Points on a hilly landscape, in no order, each with its height.
From any point a climber takes the steepest step (rise divided by distance) to one of its 5 nearest points. It stops when none of these is higher. Distance is the straight distance between rows; heights are no part of it.
dudit h=4.05: [ 50  13  25  34  11  73  65  14   1  10  -8   3 -12   1  -2   9  20  11
  -7 -43 -43]
pepu h=2.71: [ 38  23  35  39   7  -8  76 -35  36  17  14 -25  19 -45  14 -42  -1 -18
 -10   3 -45]
pimi h=5.73: [ -9  -3 -13  -8   5  43   9  25 -41  -3 -25  15  11  -2  -7  15  18  -1
  -8 -17  -2]
mene h=3.19: [-47 -15 -19 -35  -5   6 -65  35 -11   6 -29   1   0  28 -18  16 -14  15
   8   3  39]
gugud h=2.69: [ 52  27  40  47  -2  -4  57 -27  29  -1  12 -20   5 -43  31 -16   7 -18
  -5 -21 -51]
dutel h=3.50: [ 42  32  35  43  25  50  66  -1   1   7  -6   8 -17 -21  18   8  10   9
  -6 -29 -30]
Sira h=5.61: [-39 -35 -26 -37 -17 -64 -81  21  10 -28  19   8  10  13   1  -6 -20  22
   2  27  58]
mur h=3.17: [-17   8   1 -12   9  -6  -4  -2  -7   0  -8  -3 -13   7  22   9   3  -7
  19   2   8]
Limet h=5.72: [ -6 -13 -11  -5   8  55  -4  32 -34  -2 -18  13   6 -11 -19  19  20  13
  -6 -28 -15]
Lusa h=2.34: [-31 -17 -19 -25 -13  -9 -74  19 -16  -2   1  -5   7  37 -23  14 -11  23
   3  15  43]
susu h=2.94: [ 24  18  33  35  -4 -14  36 -34  11  15   4 -24  -8 -44  17 -16  23 -30
 -12  -3 -33]
kuv h=5.88: [-25  -1  -1  -6   0 -33 -42 -32   6  -8  12   2  -8   9  -3  -3 -18 -10
  -8  25  24]
tarub h=2.74: [ 29  31  24  48  19 109  65  14  -1  15 -23   2 -17  -6   3  19  30  18
 -11 -59 -55]
pelo h=5.84: [-23 -15  -5 -30  -4 -73 -50 -22   1 -30  42  15   7   3   2 -18 -20  -6
 -12  59  46]
Tagim h=5.74: [ -5 -10 -10  -7  -2 -69 -43 -29  13 -25  42  -5  14   8  13 -12 -18 -22
 -10  41  24]
Lufal h=6.37: [-32 -13 -13 -35 -15  24 -36  45 -18   7 -26   7  -4  24 -11  10   7  24
  23 -16  20]
mok h=1.88: [ 10   9  18  24   1  -1  51 -40  -3   6   8 -14 -10 -16  -1 -15  15 -23
 -11  15 -20]
tad h=4.34: [  3   6   3   1 -12 -52   6 -46  35   9  39 -16  -2   5 -12 -25 -23 -21
   7  38   5]
semu h=3.24: [ 11  -1  15  26   0   9  47 -17   4   7  10  -7  -5 -25 -11 -18   5 -15
  -6  -5 -16]
savab h=5.16: [-41 -11 -31 -38  -3  30 -31  57 -32   6 -43  19  -4  23  -4  21   9  32
  15 -10  24]
Rera h=3.12: [ 42  15   9  18  -3 -39  58 -65  25   7  21 -35  11 -26  22 -30  -1 -35
 -12   7 -39]
lopov h=5.47: [-52 -56 -36 -57 -37 -95 -70 -38  27 -24  32   0  17   8 -31 -19 -42   6
 -20  42  67]
gumud h=3.42: [ 32  10  29  31  14  97  36  46 -10   7 -38   2 -25  20  15  32  25  30
   7 -24 -28]
zoven h=5.58: [-26   7  -7 -28   5  -4 -17   5 -14  -6  -5  24   7  10  -5   5  -9  -2
  13  -9  16]
lar h=5.55: [-10  -3  21  15  11  49  16  17 -15  -1 -28  -5   3 -18   2  13   9  -8
  -1  -9 -10]
legu h=4.94: [-39 -17 -51 -41   7  -2 -96  59 -23 -16 -23  27   1  41 -41  46   0  17
 -20 -14  46]
gifer h=3.34: [ 22  15   5  11  -5 -49  38 -59  12  11  23 -17 -11 -13  27 -22  11 -20
  -5  20 -12]
Nedo h=4.53: [  0 -12 -12  -9  -5  72 -18  43 -29   2 -21  23   8  -3 -19  23  31   7
  -7 -33  -9]
Rim h=4.04: [-42 -21 -45 -45  14 -12 -74  49 -18 -17 -20  24  17  41 -38  33 -12  22
 -10   9  44]
vufu h=5.78: [ -8  -9  -2  -5  -4 -16   6 -12   4  -6   5 -13  -3   7  27   2  -9 -16
  22   5   2]
Dif h=5.68: [  7   6   7   0   6  84  -4  47 -25   4 -34  35   8  -5 -15  27  14   4
  12 -46 -24]
tebov h=2.32: [-39 -10 -19 -28 -16  10 -68  28 -11  12 -17  -1  -6  34 -21  14  -3  20
   2   5  34]
Kaz h=4.73: [ 13 -21   0  24   1  23  33   0  -4  13  11 -18   3 -13   1  -8   6 -14
  13 -15 -20]
degez h=5.04: [-29 -30 -21 -34 -20 -55 -76  27   0 -19  23   5  11  21  -2   2 -16  17
   2  33  58]
Tofo h=4.22: [-46 -16 -31 -43  12  -8 -72  35 -24 -12 -29   7  12  34 -29  21 -11  21
 -14  26  51]
Nuku h=3.95: [ 40  30  21  45  16  93  72   6  -6  18 -19   8  -6   1  -4  21  19  15
 -11 -50 -41]
Kas h=3.53: [ 56  28  40  42  15  37  63  -2   7   2 -12  -5 -17 -19  25   3  17   4
 -21 -18 -37]
kel h=5.17: [-24  11  -3 -17  -4 -23 -28 -28   7  -5   0   1  -1   7   7  -3 -13 -14
   7   8  23]
nufo h=5.81: [-18  -7 -24 -29 -13  32 -21  39 -36  11 -18  17  -7   8  -6  18  31  24
  11 -28  22]
von h=3.46: [ 17  23   8   4  -6 -69  32 -52  17   8  30 -21 -24 -13  20 -31   3 -28
   6  10 -12]
som h=5.18: [  5  -2  19  19  10  60  17  35  -7   4 -43  12  -9 -14   2  12   9   9
  12 -15 -20]
gufek h=4.58: [-18  -8 -16 -28  -8 -27 -51 -12  -9  -7  28  14  11  30 -22  -3 -18   3
  -8  22  38]
Bibof h=2.42: [ 62  23  44  47   2  -5  82 -26  34  14  17 -22   4 -43  21 -37 -11  -7
  -3  -3 -54]
Bev h=3.00: [ 69  23  38  45  12  28  66 -11  23   3   5 -19   7 -29  30 -11  10  -3
  -4 -17 -56]
dute h=3.07: [ 69  27  40  49  14  29  65  -4  18   9   0 -28 -13 -29  29   4  13   1
  -9 -21 -46]
Nema h=5.21: [-52  -7 -38 -48   6  20 -76  55 -15  -9 -33  26  12  42 -41  46  -2  26
  -9 -28  20]
dani h=4.41: [-15   1  -1 -22   6 -19 -11 -17  -4  -8  -4  -5  -7   5  17   4 -12  -7
  23   8  16]
Gid h=6.51: [ 26  16  21  40   8  30  48  -1   4   9  -1  16  -5 -22  -5 -15  15  -4
  10 -18 -26]
dega h=5.41: [-44 -18 -12 -28 -23 -91 -61 -42  16 -41  44  17   4  -9  10 -20 -27  -2
  -8  58  41]
zof h=3.44: [ -3   6   3   3  -3  85 -14  45 -29   7 -40  30   7  -2 -19  29  23  12
   3 -46 -13]
Dekat h=5.59: [ -2  -3  -2  -7  -7 -41 -14 -23  23  -3  21 -14   8  12  10  -2 -17 -19
  17   7   8]
keta h=5.62: [ -9  -9 -17  -9   0  47  -4  28 -37  -5 -20  23   5   2 -12  22  20   8
   1 -22   1]
vomo h=2.59: [ 70  28  38  41   9  -3  86 -18  32   6  15 -20  11 -45  22 -26  -7 -16
  -1  -5 -56]
dav h=5.66: [-24  -4 -11 -25   7  20   5   4 -19  -3 -15  12   1  -4   1  10   6   2
   5  -6  12]
Gefa h=5.97: [-48 -31 -15 -35 -33 -97 -57 -29  25 -28  41  20   9  -2 -15 -29 -38   4
  -9  45  47]
foma h=4.46: [ -4 -11  -3   5  12  22  13   3 -18   0 -17  -9  -2  -8  16  10  19 -13
   8   4   3]
tefe h=3.85: [  5  -2  -5  11   0 -24  45 -31   1   8  18  -9 -11 -14   3 -11   4 -11
  -4  11  -6]
vikul h=5.54: [ 37  30  40  45  16  32  62   3   8   9  -8   9 -16 -23  17   9  13   3
  -7 -16 -31]
Kevu h=5.80: [-29  -8 -21 -37 -16  13 -35  28 -11   5  -7  12  -4  30  -7   4   6   8
  13 -18  23]
basu h=5.92: [ 26  24  43  38   8  23  56  -2   4   9  -7  15 -12 -31   2  -7  13   1
  -3 -14 -30]
Kem h=3.73: [ 39  38  45  51  21  68  73 -11   8  16 -39 -15 -18 -16  16  15  34  15
 -13 -37 -52]
Zer h=0.81: [ 32  23  22  35   8 -48  73 -67  32   6  16 -53  15 -38  19 -44  -4 -29
 -17  27 -36]
nudo h=1.21: [ 51  25  36  41 -13 -40  69 -65  40  30  23 -50   3 -47  24 -58   7 -24
 -12  18 -45]
nofop h=3.11: [ 62  29  39  42  11  21  58 -11  15   2  -2 -16 -16 -26  33  -1  17  -9
  -8 -19 -43]
vepuf h=5.50: [ -3  -4   2  -4  -6 -41   2 -30  25   2  25  -5   8  11   2 -17 -15 -25
  21   6   5]
Bufo h=4.57: [-31  11  -4 -19   5 -13 -12 -19   0  -8   0   0 -14   5   9   0 -11  -4
  18   5  14]
nol h=4.49: [-45  -9 -38 -48   8  32 -38  70 -25   0 -47  21   9  25 -20  27   2  28
  17 -22  14]
tuve h=5.95: [-28   7 -11 -26  -7  -3 -23   6 -15   8   4  19   4  14  -7   8  -4  -3
   8 -18  18]
tisid h=4.07: [-46  -7 -42 -51   6  38 -40  74 -28  -5 -49  27  12  25 -19  40   1  25
  11 -29   8]
kos h=5.26: [-25  13  -1 -33  -5  -7 -26 -14  -5  -5   6  10  -2  14 -18   0 -15  -4
   5   7  23]
ralo h=3.88: [-21 -24 -26 -35 -14 -26 -72  32 -11  -5  -6  -4   1  27 -15  14 -18  21
  -7  27  54]
Gezif h=4.98: [ -8   4  -3  -8  -7 -31 -40 -20  13   1  12 -13   1   9   9  -2 -16 -22
   8  15  14]
vona h=5.05: [ -3   6   4  -5  -6 -47  12 -33  24   4  32  -4   8   8  -4 -21 -23 -24
  12  14   3]
Nep h=1.56: [ 57  25  44  46 -18 -35  70 -65  37  30  36 -38  -5 -57  37 -65  12 -26
  -9  17 -52]
lomus h=2.72: [-40 -22 -28 -50  12 -35 -76  42 -18 -28  -5  26  14  34 -16  22 -20  24
  -7  23  60]
pizi h=5.20: [-25 -29 -28 -37 -15 -53 -62  12   1 -19  34   9   6  16 -11  -1 -25  18
   4  28  50]
sez h=4.06: [  8 -17  -5   0   0 -10  40 -12  -2   1  20 -20   0   0  15 -13  -1 -14
  10   0 -11]
zudu h=2.88: [ 72  23  42  40  11  18  87 -18  34  13   7 -25   5 -31  21 -18   2  -1
  -9  -8 -59]
daluf h=5.63: [-23 -26 -28 -30  -8 -49 -48   2   2 -22  45  18  15  21 -18  -9 -25  14
  -9  30  45]
dof h=4.85: [-26   4  -8 -21   0 -13 -26 -13  -3  -5   5  11  -3   9  -2   5 -17 -13
  11  13  20]
Tur h=5.15: [ -6  -6 -17  -6   5  67 -13  29 -42   7 -15  11   1   2 -13  22  23   4
  -9 -32  -3]
tekub h=2.78: [ 31   7  18  40   5 106  54  41 -14  15 -38  -4 -23  21   9  23  29  23
   6 -40 -38]
fup h=4.86: [ 34  21  31  34   7  39  60  14   5  17  -2  21  -7 -22  -7  -3  15  -3
   4 -26 -30]
pak h=3.43: [-52 -28 -20 -37  -7 -56 -80  32  -4 -28   2   9   2  17  -6  11 -12  19
   0  34  60]
Soso h=3.84: [ 42  42  29  53  24  78  74  -2   0  14 -25   0 -20 -12  -2  16  25  15
 -21 -42 -47]
niri h=3.72: [  6  17  -2  19   1 -34  48 -34   7   8  26  -6 -17 -15   8 -23  -5 -18
  -2  11  -1]
nife h=6.10: [-21  -2 -17 -36  -3  14  -8  18 -24  -1  -3  25   2  13  -6  11   2   4
   7 -21  14]
lup h=6.56: [-12   1  -1 -10   2 -57 -58 -34   8 -15  31 -11   3  12   9  -7 -20 -17
 -10  43  31]
sug h=6.22: [ 11 -11   8  28  -4  35  14   6  -2  12  -6  -4   0 -22  -3   0  11 -18
   3 -16 -21]
tef h=2.16: [-18 -23 -24 -22 -11  -8 -64  14  -9  -3  10   2  11  40 -22   3 -16  13
  -4  13  38]
divob h=6.05: [-13   0   1   0   1 -43 -46 -32   7  -6  14  -5   0  14   4   1 -16 -15
 -10  36  29]
Tedom h=5.90: [-17   1 -16 -20  11  24   5  15 -31  -2 -12  20  -5   2   0   9  19  -1
   4  -7   6]
vafin h=3.06: [ -2 -21 -14  -6   4 -77 -22 -39  21 -24  50 -16  20  15   5 -27 -34 -25
 -13  53  19]
galab h=3.71: [ 46  32  36  43  14  48  72  -4   0   5 -13  15 -14 -10  10   9  15  12
 -12 -22 -35]
fara h=3.16: [ 49  15  10  35  12 -27  45 -44  21   4  19 -36  15 -44  22 -24   4 -34
 -15  -7 -40]
veb h=3.69: [-27 -20 -24 -20  -1  53 -24  62 -47  15 -35  12 -10  15  -8  25  26  34
   4 -11  15]
Magis h=5.14: [-49 -11 -50 -54   0  11 -80  48 -20  -6 -36  17  10  41 -38  37 -10  18
  -7 -19  30]
dipu h=4.51: [ 32   5  29  33  -1  51  42  29  -1   8  -5  14 -11  -9   2   3   9   4
  14 -35 -32]
Gada h=4.45: [-19 -25 -28 -31  -8 -37 -58  13  -5 -12  37  10  12  26 -19   0 -18  12
 -10  25  43]
rar h=5.45: [-54  -2 -32 -51   2  22 -53  49 -17  -4 -43  18   9  28 -22  27 -10  24
  12 -19  25]
ziti h=5.12: [-29  -4 -12 -14  -6 -18 -44 -14   3  -3  19  11   0  18 -25   6 -15   0
  -9  22  39]
Nafa h=5.82: [ -8 -15 -22 -22  -1  40 -17  36 -34   2 -10  18   0  11  -3  12  23  12
   0 -28   4]
Fimi h=3.20: [ 37  10   7  26  10 -30  47 -55  21  12  23 -34   9 -35  21 -17  13 -27
 -11   0 -35]
tino h=5.56: [ -1 -12  -6   3   0 -58 -39 -33  17 -11  42 -18  15  15   0  -6 -26 -19
  -2  42  14]
vob h=2.41: [ 44  31  39  47   1 -20  93 -42  39  28  17 -33   0 -47  30 -55   0 -18
   1  12 -44]
beso h=1.59: [  5 -18 -16   6   3   6  16   1  -9  -2  -6 -18   0  -4  21   4   9  -5
  13   4  -1]
Kov h=4.77: [ -47  -14  -50  -46   -7   11 -102   63  -29  -15  -36   21   -8   49
  -38   47   14   33  -14  -14   41]
dode h=3.74: [ 40  32  29  48  17  70  72   3   2   9 -27  -3 -21  -6  16  12  19  18
 -19 -30 -43]
gop h=5.31: [-18 -17  -4 -14  -8 -86 -55 -30   6 -32  45   0   3  -2  22 -16 -15 -13
  -5  51  31]
piti h=5.87: [-41 -43 -27 -39 -36 -72 -87   4  13 -29  19   6  11  12 -13  -5 -33  18
   2  30  54]
beb h=3.75: [-16 -25 -28 -27  -3 -30 -55   6 -12  -6  25  12   9  28 -19  -4 -19  13
  -4  24  38]
tizi h=3.14: [ 40  27  11  19   2 -64  61 -71  42   5  30 -35  14 -20  23 -37  -7 -33
  -9  24 -32]
tav h=4.74: [-46 -15 -36 -45  19   2 -72  38 -25 -18 -28  19  16  44 -46  38 -13  20
 -17  -2  35]
Fad h=5.70: [ 13 -10  29  28  -1  43  23  18   2   9 -12  -5  -2 -19   2   6  13  -2
  13 -20 -26]
bugov h=3.99: [-36 -13 -30 -32  -5  45 -22  58 -42  12 -51  21  -7  25 -11  23  17  39
   6 -14  19]
Mafab h=3.15: [ 17   4  30  30  13  80  35  51 -17   5 -44  19 -19   2  13  24  14  16
  19 -27 -30]
tul h=2.09: [  9 -14  -5   4  -3  10  24 -12 -14   2   8 -17   4  -5  11   9  10 -13
  14  -3  -3]
nanar h=5.89: [ -9 -24 -23 -10  -4  60 -27  49 -42  11 -38   7  -8   6 -11  20  33  25
  -2 -20   7]
Tatez h=3.08: [ 43  14  29  41  -1 -15  47 -40  27   6  16 -32  10 -43  19 -23   6 -24
  -9  -7 -54]
Tetek h=2.10: [-14   3  -3  -6   5  -1   6   2 -17  -3 -12  -4  -5   2  20   8   4  -2
  10   1  13]
zalo h=6.55: [-55 -42 -32 -47 -36 -81 -65 -28  24 -24  42  13  16   8 -15 -15 -38   8
  -7  45  48]
fov h=2.63: [ 51  19  39  42   5   1  44 -20  27   8  15 -11  -1 -42  28 -17  16 -16
  -6 -12 -48]
zire h=6.02: [-24 -14 -22 -29 -14  29 -25  37 -28   0  -9  15   1  17  -2  16  17  19
   9 -31   7]
fud h=2.70: [ 29  17  31  35   2   0  30 -26   8   6   3  -8 -11 -43  15 -14  11  -5
  -1  -8 -42]
Vope h=2.92: [ 47  15  31  38   5 -10  59 -30  40   7  14 -22  13 -48  19 -28  -4 -23
   3  -9 -55]
fege h=3.22: [ 32  13   5  29   2 -37  37 -53  18   8  16 -33 -14 -25  27 -21  11 -24
 -10   2 -29]
zef h=3.38: [ 39  21   0  10  -1 -67  46 -60  28  -5  29 -27   8  -5  28 -36   6 -36
  -3   4 -20]
sasel h=5.77: [ 14 -12  16  24  -3  47   7  18 -13  12 -22 -13  -6 -15  13   7  18  -1
   7 -11 -15]
rop h=5.36: [ 22  12  20  25   0  23  41  -1   5   7   2   7  -6 -22 -18  -6   7 -11
   1 -16 -40]
galu h=3.28: [  2  11   9   6  -7 -55  36 -41  19  17  26  -2 -14   7  14 -25 -13 -18
  10  18   3]
Teza h=4.59: [-46 -13 -24 -37  -6  14 -56  40 -15  14 -38   6  -5  33 -20  10 -11  22
  13  -1  33]
Difuf h=3.23: [  5 -13 -13   0   0  -4  13 -10  -1   3   3 -20   3  -3  20   0  10 -10
  22   0  -9]
ligu h=5.94: [-41 -27 -14 -39 -14 -79 -50 -21  11 -20  44  22  15   4  -6 -22 -34  10
  -6  48  44]
Vem h=6.01: [-22   4  -5 -15   3 -34 -44 -18  -6  -8  14   4  -2  20 -16  -1 -18  -4
 -17  29  34]
Rafel h=2.91: [ 20  17  -1  17   2 -37  55 -41  15   2  22  -9 -19 -10  21 -22  11 -17
   0  17  -8]
zorot h=3.04: [ 22   6   9  31   4 -21  36 -43   8   3  12 -20 -13 -31  14 -14  16 -23
  -8  -1 -21]
Sori h=3.05: [ 35  20  23  46  11 112  55  18  -2  18 -26  -2 -16  10   1  21  41  22
 -10 -59 -56]
Vibi h=3.02: [ 52  28  40  44  17  17  52 -10  12  -6  -6  -9 -16 -33  33  -6  13  -3
  -7 -17 -44]
vir h=2.95: [ 40  15  14  33   5 -32  66 -53  33   9  13 -40  17 -42  17 -33  -8 -28
  -9   6 -48]
tefa h=5.65: [-12  -3  -6   1  15  50   9  18 -20  -6 -33  11   4 -12 -10  14  15  -2
   2 -10  -8]
kufel h=6.15: [-42 -35 -28 -37 -25 -72 -54  -7  17 -19  45  25  14  10 -19 -20 -33  14
  -5  31  41]
riri h=3.45: [ 57  33  43  46  15  23  65  -9   9   3 -18 -11 -26 -28  27  -4  15   0
  -5 -15 -43]
nit h=4.15: [ 52   9  22  29  -1  66  48  30 -11   6 -10  11  -7   0   7  18  22  12
  15 -36 -30]
minu h=5.67: [-24 -24 -22 -27   1 -53 -41 -15  -2 -21  39  21  15  18 -23 -10 -25   1
 -15  40  41]
vid h=5.98: [-34 -29 -24 -39  -9 -67 -50  -5  11 -25  48  17  10   9 -16 -18 -19  11
  -1  35  51]
dab h=6.04: [  2  -1  -6  -5 -10 -24  -3 -26  16  -5   7 -17   0  15  20   2 -10 -20
  26   8   3]
sigub h=5.99: [-42 -16 -31 -41   9  10 -59  41 -20  -6 -29  14  11  40 -32  25 -10  19
   1   7  40]
Pidaf h=4.50: [-29 -12 -16 -33 -15   7 -50  18  -8  13   0   6  -3  22 -15   7  -2   8
  10 -15  34]
Vab h=5.10: [-31   5 -16 -24 -10  -6 -38  -2  -2   6  10  11  11  27 -30   3 -16  -4
   8  -4  25]
lidu h=3.13: [  0 -13  -3  -6 -12  78 -21  49 -29   8 -32  20   3  -6 -22  21  34  12
  -1 -44 -16]
nulu h=5.13: [  6   5  -7   2  -3 -22  37 -21   6   8  22  -6  -4   0   8  -8  -3 -16
  11  10  -3]
Taza h=3.70: [ -2  -7  -6   5  -4 -64  -7 -46  32  -7  43 -18  14   4 -10 -35 -27 -29
  -8  44   8]
tuka h=3.82: [  4  16  11  14 -10 -72   6 -58  33   8  31  -5 -15   6  -3 -36 -15 -26
   0  33   4]
feve h=5.71: [ 21  -7  18  29  -2  30  31   9   2  12  -3   6   0 -18  -7  -2  10  -6
   9 -28 -25]
fenop h=4.40: [ 18   4  30  17   8  66  22  45 -18   8 -46  22  -7  -8   1  16   9   7
  21 -19 -24]
tem h=3.89: [ 32  25  39  38   1   6  49 -15  18   2  -2  -3 -24 -39   8  -9  14 -11
   0 -10 -30]
popop h=6.25: [-53 -50 -31 -47 -37 -79 -72 -24  21 -24  36   5  23   7 -20 -20 -30  12
  -8  38  53]
lumi h=4.99: [  3 -11 -12  -6  -3  -7  12 -14   3  -1  13 -12  -3   2  16  -8   0 -12
  16  -9   4]
lera h=4.33: [  6  10  19   7   8  71  20  44 -17  -4 -47  31   5  -7   2  21  10   6
  10 -26 -21]
mopav h=4.81: [ -7  -6  -5   0  -3 -48 -15 -40  23  -1  30 -11   8  12  -4 -20 -32 -24
   9  25   3]
Tesa h=5.64: [-10  -6 -11  -6   9  36   8  12 -27   0 -28   4   2 -15   7  14   8  -3
  -1  -1   4]
mogo h=5.09: [ -8   0   1   5   8  68  -3  40 -33  -3 -34  29  14 -12 -19  14  10   5
   2 -27 -17]
Kufe h=4.69: [-45  -9 -29 -47  10  34 -34  62 -35   1 -43  17   2  20 -16  19  -4  30
  13 -14  20]
pofip h=3.96: [ 17  17  27  36   6  14  46 -17   9  10   2   0 -20 -39  -5 -14  11 -10
  -2 -12 -31]
bigo h=3.51: [-17  -8 -25 -28  -6 -18 -52   1  -8   7  14   9  10  29 -25   3 -15   6
  -6   8  38]
kobis h=3.33: [-36 -22 -28 -37   5 -21 -72  39 -23 -18 -19   8   7  33 -21  21 -15  26
  -8  37  58]
Lazik h=3.41: [  6  -1   0  12   5 -12  51 -28   0  10  15   0  -4 -14  -5  -8   1 -12
  -3   1 -13]
ras h=4.54: [-25 -36 -22 -37 -18 -50 -73  28  -3 -23  17  10  10  28  -9  10 -19  24
  -3  29  54]
Reko h=6.19: [-19 -10  -7 -14   2 -66 -48 -30   1 -19  31   0  -1   8   9 -12 -17  -6
 -13  49  36]
dus h=2.90: [ 68  25  43  43  14   8  65 -16  32   9  11 -22  -4 -28  34 -13   3  -9
  -3 -21 -47]
mev h=1.16: [-35 -20 -21 -31 -13   1 -61  17 -14  10  -8  -4   0  37 -25  10  -1  25
   3   8  40]
biz h=3.52: [ 55  42  36  52  20  61  71  -9   8   6 -25 -16 -18 -17  24  15  21   5
 -17 -30 -46]
fudig h=3.54: [  9  13  23  10  16  79  16  51 -11  -3 -43  33   7  -3  -5  20   8  10
  11 -33 -35]
tifif h=3.98: [ -1  12  17   6  -9 -61  26 -44  19  14  31  -5 -11   0   5 -28 -10 -32
   6  21   2]
Gupag h=5.69: [  9  -2  -4  -3  -6 -27  20 -20  17  -1  21 -11   6  12  16  -8  -7 -13
  22  -2  -3]
Muma h=5.48: [-29 -12  -7 -23 -14 -82 -47 -35   8 -27  35  16   3  -5  18 -15 -22  -5
 -16  60  43]
vev h=2.50: [ 41  19  25  44  -3 -29  76 -55  41  14  11 -40  12 -53  16 -49  -2 -25
 -13  16 -52]
Bov h=4.97: [-46 -12 -43 -52  -5  32 -82  62 -27  -6 -45  22   1  33 -31  43  12  32
  10 -38  19]
Boki h=5.19: [ 19  -4  23  32  -6  62  23  33 -12  17 -22  -2 -11  -4  16   6  12   1
  23 -23 -31]
Femor h=3.93: [  7 -18 -10  19  -4  23  18  -2 -17   3  -3 -16   5  -2  11   2  13  -8
   6  -2 -15]
govor h=2.62: [ 62  27  43  40  11   2  68 -13  38   5   9 -21  13 -40  20 -16  -1  -4
  -1  -7 -55]
Nes h=5.11: [ 35   6  23  38  -7  41  46  18  11   8   4  14  -4 -17  -4  -2   6   0
   6 -26 -32]
finu h=6.00: [-17  -1 -21 -25  -4  20   0  19 -34  -2   2  22  -3  15  -8  14  11  13
   8 -35  12]
rotak h=3.68: [-35 -13 -24 -36  -2  -6 -65  31 -16  -6 -18   3   4  38 -27  19 -15  16
 -11  21  43]
noba h=3.18: [ 31  11  12  39   5 -21  38 -48  17   9   9 -27   0 -36  16 -19  18 -23
 -13   0 -32]
bam h=5.57: [  6 -19  -1  18   7  31   9  11 -15  13 -20 -14  -4 -14   7  10   8 -12
   5  -3  -7]
goval h=0.51: [ 36  15  27  26   4 -37  73 -69  33  20  14 -35  15 -40  17 -51  -1 -28
 -10  30 -37]
bupil h=5.93: [-19  -6 -14 -18   0 -57 -40 -21  -7 -27  33  15  -5   8  -5  -7 -21   0
 -12  41  35]
Lafeb h=3.40: [-37 -26 -25 -41   1 -30 -67  36 -16 -25 -11  12   5  31 -14  11 -21  24
  -6  33  48]
Geko h=4.56: [-57 -15 -42 -40  -9  25 -96  71 -29  -3 -53  25 -17  43 -41  52  17  30
  -4 -18  35]
gebo h=5.46: [-16   8  -5  -7   1 -30 -37 -30  13  -3  18 -11   0  13   2   2 -20 -21
   6  29  22]
tok h=5.86: [ 10  -8  -3  24   2  10  49 -23  -3  11  16 -10   5 -15  -4 -14   5 -18
  -2  -4 -16]
Dopup h=3.35: [ 59  37  39  58  26  61  68 -13  17  12 -20 -28 -20 -15  29   9  22   6
 -11 -23 -46]
nomi h=6.46: [-18   2  -7 -15  -4 -40 -45 -29   0 -12  18   0   3  18  -8  -4 -17  -7
 -16  49  35]
tum h=2.08: [ 23  45  33  51  27 107  74   8   2  17 -22   0 -12 -12   4  17  25  22
  -8 -58 -58]
vuge h=2.64: [ 66  24  37  40  12   1  58 -22  31   4  11 -14   2 -42  22 -18   5  -8
  -1 -10 -53]
kebok h=5.79: [-48  -3 -29 -38 -10  22 -44  50 -18   0 -41  10   6  33 -15  15  -1  23
  16 -12  34]
Kubul h=4.21: [-50 -10 -24 -32  10  -1 -63  37 -16   2 -31   7   4  34 -25  23 -11  22
  -3   9  39]
foz h=3.57: [ 10  25  18   5 -12 -73  14 -57  37   4  35 -11 -19  -2  19 -35  -4 -29
   4  18  -8]
Bel h=3.83: [-46 -12 -38 -39  -2  37 -23  71 -29   8 -50  23   7  23 -13  25   6  29
  18 -19  15]
tada h=4.78: [  0  -6  -1 -13   3 -44 -38 -38  24  -5  26 -19  16  11   8  -4 -21 -27
   9  25  17]
Nupi h=4.14: [ 45   5  26  32  -7  73  44  29  -5   6 -17   7 -15  11   6  19  24  16
   7 -34 -31]
vuvam h=5.32: [-55 -11 -34 -49   1  15 -49  55 -15  -4 -50  23  10  30 -35  31 -11  20
  10 -25  16]
dilov h=5.60: [-29 -29 -27 -33  -5 -36 -66  25  -8 -11   9  -8  -1  34  -9   9 -20  20
   1  31  55]

Where does a climber stop that starts at each point below?
vuge -> Gid
nudo -> dab
Vope -> dab
zef -> dab
zudu -> Gid
Dopup -> sug
dode -> sug
degez -> zalo

Two climbers start at each pair of points below. Name the first point that both come to, or write -.
tizi / Rafel -> dab
tum / biz -> Nuku
pak / Gada -> zalo
